Points on a hilly landscape, in no order, each with its height.
A climber steps from a point to the highest of its 5 nearest points, and stops where none of them is higher. Distance is the straight distance between rows; heights are no part of it.
Govo (h 321): [155 128  96 158 135 114 124 120 122  85 140 100 103  82  88 110 111 174
 189  98 124 190 165]
vuvep (h 328): [138 126 133 105 114 128 130 152 129 152 148 124 119 157 142 119 129 101
 105 130 120 115 111]
Vope (h 454): [128  63 141 156 171 103 200 121 103 180  85 104 142 103  51 138 131 127
 116 127 146 106 160]
suba (h 739): [108 139 170  88  62 142  83 100 159  42 123 136 180 107 188 168 162 186
 139 171 146 148 103]
Res (h 513): [108 126 159 131 160  99 149 105  83  80 114  82 145  70 112 142 137 146
 127 128 173 146 137]
panev (h 343): [148  90 115 153 141 120 164 137 116 120 125 108  99  91  72 123 116 154
 163  99 135 159 171]
vul (h 598): [112  74 161 135 128  72 174 133  55 160  74  93 187  90 121 146 164  87
 108 153 147 113 160]
Kan (h 440): [ 94 135 170 142 206 110 173  82  80 160  88  99 155 112  92 125 109 104
  98 135 153  84 125]
dil (h 420): [161  65  81 161 117 128 173 166 128 191 140 144 108 150  71 138 122 117
  97 106 112  78 175]
memev (h 251): [153 119 113 119 122 136 120 157 136 177 168 139 100 188 119 110 111  99
  91 127 107 104 106]
Zisoz (h 254): [113 107 125 150 206 123 184 103 119 169  97 134 111 126  68 123 102 126
 112 126 141  75 149]
Tulid (h 649): [116 127 156 124  76 116 120 133 115  77 106 132 181  86 197 159 178 137
 115 160 145 124 115]
koru (h 384): [138 121 127 116 114 126 136 159 120 187 156 144 130 173 114 120 120  78
  71 128  99  84 114]
Guni (h 554): [121 142 142 107 123 129 137 127 108 165 139 129 152 164 146 125 125  80
  75 143 106  83  97]
laso (h 372): [139  86  76 177 181 152 184 138 167 192 144 153 115 137  56 142 104 126
 108 118 136  62 172]
vazi (h 386): [ 95 183 157 107 168 144 107  93 142 105 127 123 108 147 149 125 109 140
 129 133 145 138  93]
vobep (h 725): [ 87 155 162 148 199 133 157  90 101 165 105 127 133 138 115 114  91 105
  93 125 139  88 109]
simi (h 804): [137  95 135 120  75  89 136 174  88 164 119 138 177 118 162 135 161  62
  80 135 111  83 134]
dibef (h 333): [155 156 106  84 113 154  70 109 167 142 183 161 100 216 136 124 120 159
 172 137  99 169  91]
Kazi (h 473): [115 124 158 132 175 107 172 113  82 125  94  99 144  99 102 127 126 108
  98 140 145 112 132]
Duve (h 272): [134 118 127 136 154 134 156 144 136 163 133 131 112 146 105 106 107  98
 103 122 122 103 125]
tevib (h 446): [156  64 102 130  72 107 147 190  89 178 109 140 127 125 116 138 157  80
  80 103 128 123 164]
gon (h 491): [118 104 141 134  28 115  99 154 119  94  96 164 182  93 222 162 207 126
 110 142 138 133 143]
nav (h 558): [168 130  84 143 120 143  94 131 160 112 156 132  85 114 100 109 108 176
 194  98  95 193 144]
sog (h 431): [117 123 152 123 143 110 139 134 101  89 118  89 137 100 132 131 131 126
 125 130 135 137 130]
mame (h 375): [116 117 149 146 188 121 167 121  96 133 105  95 106 110  82 122 110 129
 136 118 147 132 139]
Rilip (h 385): [150  88 123 141 121 117 164 162  95 139 122 115 119 127 111 126 131 102
 117 116 131 120 145]
las (h 319): [130 117  95 180 184 155 168 130 168 183 136 159  97 138  79 116  91 129
 119 115 137  80 149]
fif (h 489): [149  58 115 146 129 109 175 149  99 176 109 124 133 118  68 140 142 104
  98 113 129 105 161]
sol (h 444): [137 146 137  67  91 142  78 104 160  92 159 145 151 182 170 157 142 159
 146 156 120 171 101]
furub (h 329): [116 154 131 115 148 152 123 128 148 164 153 152  94 190 134  98 100 107
 104 131 120 111  92]
vivak (h 547): [ 77 162 162 144 215 128 158  75  99 137 100 125 110 120 104 107  91 130
 108 121 161 106 120]
doso (h 213): [146 114 108 134 131 148 147 161 134 155 137 131  99 143 102 107 116 112
 107 110 111 118 130]
giv (h 743): [104 142 162  86  74 145 104 120 159  66 110 142 177 110 182 159 156 144
 105 181 131 103  93]
Budod (h 70): [151 114 115 107  49  95 106 168 119 132 130 135 150 145 184 155 170  92
 112 120 118 137 130]
nalup (h 216): [ 87 186 159 125 181 124  85  82 132  86 134 112  91 104 129 113  90 175
 172 126 153 168 102]
nune (h 590): [117 105 149 137  61  91 127 151 100 112  90 150 199  94 196 161 194 101
  97 163 112  82 130]
mirep (h 610): [ 92 179 175 110 146 126 129  96 120 126  98 135 182 139 172 142 122 101
  82 155 118  74  81]
puv (h 244): [143 138  92 139 160 161 133 155 174 171 154 155  87 174  98  94  97 123
 129 115 110 106 120]
rela (h 468): [108 117 168 134 165 107 170 104  71 166  91 106 164 126 112 127 121  92
  87 139 127  80 124]
lisu (h 470): [130 114 134 120 124 114 141 149  95 144 128 111 137 129 144 127 145  96
  99 134 117 107 131]
subuz (h 461): [121 164 132  73 120 147  83 113 156 119 144 142 135 179 167 139 125 134
 122 156 116 133  77]
gib (h 366): [166 136 110 104  93 138  94 119 145 109 165 114 100 151 134 115 122 159
 175 115 108 188 118]
dibi (h 562): [118 116 167 135  90  94 121 111 101 137  85 142 218 103 185 149 162  83
  69 172 100  36 109]
Deseg (h 700): [112 135 171 111  74 128 113 116 139  93  95 158 193 115 186 154 165 121
  95 177 119  82 100]
teru (h 519): [127 125 135 106  40 123  85 128 136  62 126 124 178 101 187 152 186 168
 147 137 140 178 131]
Nurop (h 714): [150 109  92 158 150 144 148 139 147 130 135 115  87 109  79 115 113 156
 166 105 125 136 163]
tipo (h 500): [122  91 145 134 156  85 163 123  66 109  98  81 150  70 101 141 153 122
 136 133 161 150 150]
fome (h 102): [152 118 105 136 119 128 130 143 127 114 151 112 102 120 108 117 121 134
 155 106 130 172 143]
zili (h 404): [173 110  98 120  73 129 116 155 135 128 161 124 106 146 124 122 132 126
 148  99 116 171 141]
Pazu (h 106): [130 130 132 139 160 133 146 123 130 115 125 109  92 121  96 108 111 134
 150 120 140 141 139]
ses (h 574): [ 92 156 166 106 158 110 136 110 108  98 109 112 154 101 161 139 127 120
 109 155 147 100 108]
Luvo (h 423): [155  38  78 165 125 111 194 157 132 170 107 129 120 114  55 153 149 124
 126  96 136 107 209]
Div (h 231): [104 154 132 153 206 150 136 112 143 149 121 141  86 136 107 106  81 137
 138 117 147 117 121]
Ropa (h 445): [114 159 146 117 159 143 135 108 124 154 132 130 116 159 136 119 105  98
  92 138 115 102  92]
Mulav (h 573): [107 137 161 107 107 108 121 114  95  56 124 103 159  77 171 148 158 151
 134 142 162 155 127]
zokit (h 171): [120 131  82 174 192 153 143 119 174 134 132 139  75 108  80 115  86 164
 182 108 123 131 158]
Raliz (h 127): [111 192  94 165 175 175  78 111 194 131 137 178  74 129  95  99  81 177
 214 103 109 169 132]
fani (h 351): [146  91  78 175 165 144 174 146 162 159 133 133 105 119  66 129 116 140
 143 109 129  97 173]
Meli (h 638): [133 112 148 128 117 103 138 133  82 160 108 124 176 125 142 138 147  81
  74 152 101  79 121]
Sepa (h 121): [127 164 148  89 139 131  89  95 141  78 153 106 113 128 150 128 116 170
 156 128 133 181 102]
Lemep (h 109): [112 191  55 185 177 189  90 117 216 157 136 197  78 124  95 114  74 162
 209 104 126 130 147]
subik (h 308): [143 134 119  94 124 148 100 138 148 143 163 129 108 187 143 107 115 125
 129 130 114 138 102]
Baga (h 462): [ 96 147 158 122 177 126 142 101 121 118 123 118 114 124 132 119 111 127
 113 136 149 119 113]
gok (h 188): [156 103 108 122  55 115 101 153 114 102 151 107 127 124 150 127 156 133
 149 106 125 190 144]
mon (h 523): [111 138 171 121 154 106 154 118  89 134 116 105 154 111 138 132 127  98
  88 145 131  88 120]
rul (h 80): [130 139 132 119 119 116 100 121 129  78 152 104 111  91 130 114 128 164
 174 107 128 193 119]
geb (h 738): [153  95 115 116  86 115 137 169 102 157 131 121 122 141 134 129 143  89
  99 127 114 109 138]
Dafi (h 397): [163 119  65 177 138 145 125 130 169 104 140 129  88  86  70 116 109 167
 193  85 103 173 174]
mepo (h 499): [120 115 143 116 106  98 136 150  76  91 118  92 155  82 154 147 167 117
 126 131 153 152 146]
vukin (h 306): [153 146 100 117 125 157 111 150 165 152 170 156  84 197 125 102 104 132
 150 125 114 142  98]
loket (h 294): [137 117 128 110  52 104 107 143 103  94 133 118 150 108 176 155 170 116
 126 122 135 158 135]
Nifek (h 132): [ 68 204 147 140 214 143 104  76 131 103 113 130  74 132 122  89  76 159
 157 112 169 145 107]
Rusad (h 702): [168 109  76 137  80 131 105 141 139 100 158 122 104 120  95  98 133 151
 188  80 102 210 164]
kere (h 322): [156 167  94 115 127 163  78 117 178 141 176 162  76 185 109  93  98 168
 192 110  92 184 114]
Kud (h 302): [129 166  79 141 159 178 103 129 190 167 169 178  74 180 105  92  94 151
 171 126 121 135 114]
Pudal (h 561): [182 112  75 111  44 125  87 143 145  98 176 123 120 148 125 103 143 150
 180  76  93 212 146]
Norof (h 189): [125 157 101 160 176 174 133 126 165 165 135 150  86 173 106  96  91 130
 128 118 123 117 109]
Vubok (h 512): [ 73 195 176  90 157 133  91  71 160  86 115 126 136 133 172 132 112 163
 126 144 157 138  81]
gili (h 407): [164 118  66 162 136 154 133 149 185 126 156 135  83 119  86 119 106 157
 168  93 109 154 169]
Ged (h 86): [153 102 105 122  51 108 120 171  98 119 139 120 137 114 154 136 161 104
 122 109 128 161 153]
Nupaz (h 634): [113  94 149 142  90  76 142 140  63 130  86 121 192  81 177 155 185  80
  90 155 136  93 148]
Seniz (h 705): [104 158 175  94  99 137 107 108 161  93 111 143 172 140 183 163 139 127
  97 172 127  96  96]
zozep (h 737): [117 160 129 157 186 158 121 116 142 122 134 124  69 115  93 100  90 161
 177 115 133 160 123]
Viso (h 271): [139 121 127 117  72 114 121 144 107  83 137  99 147  99 158 135 160 136
 149 116 141 181 147]
bur (h 248): [154 117 119  99  44 110  85 148 142  95 141 127 150 137 192 161 177 132
 144 125 125 173 124]
det (h 575): [121 104 160 125 135  83 163 129  74 142  95 106 175 106 128 144 140  88
  94 141 136  87 139]
miker (h 552): [129  59 133 145 124  95 171 152  72 151  90 110 152 100  77 153 161 101
 111 124 149 120 169]
Suvuk (h 144): [100 183 132 125 175 154  77  93 148 100 146 131  84 135 124 103  95 165
 183 115 131 174 100]
Zisif (h 606): [108 165 160  71 111 157  77  72 178  80 131 150 162 179 176 163 143 172
 130 173 140 146  79]
Suga (h 691): [ 96 163 180  84 101 157  87  82 176  77 101 173 176 149 188 156 140 165
 115 183 133  97  77]
zit (h 217): [138 153  99 148 159 159 105 131 171 141 155 139  82 146 108  95  94 152
 163 112 122 155 123]
vorod (h 647): [112 148 157 108 114 118 130 109 126 143 115 130 176 132 187 138 139  93
  76 168 104  64  91]
lar (h 636): [131  87 138 125  96  83 152 166  60 144 105 114 156 111 142 144 156  83
  91 141 130 116 146]
nezi (h 612): [123 138 140  97  67 120 104 142 133  93 115 134 168 110 190 157 169 131
 112 160 133 123 119]
midov (h 293): [149 132  71 172 156 173 137 141 185 155 158 154  88 140  77 114  97 156
 165 110 132 115 149]
daliv (h 314): [130 127 138 140 151 140 153 131 124 192 137 130 116 159 111 109 107  89
  76 121 111  69 113]
Putuk (h 38): [143 139 140 109 122 131 108 132 128 107 135 104 126 129 146 134 126 130
 138 128 127 155 122]

Call two points neighbours if one is among the 5 nearest of the other. Go from one point of each pair to the other, from neighbour to neighbour, staying as high as possible. Name the lowest point that can't be avoided.
Rusad, Nurop -> gili
zozep, Nurop -> Div
giv, vobep -> rela

Where does a climber stop that starts at each point below?
laso -> simi
Putuk -> giv
Sepa -> giv
Viso -> giv
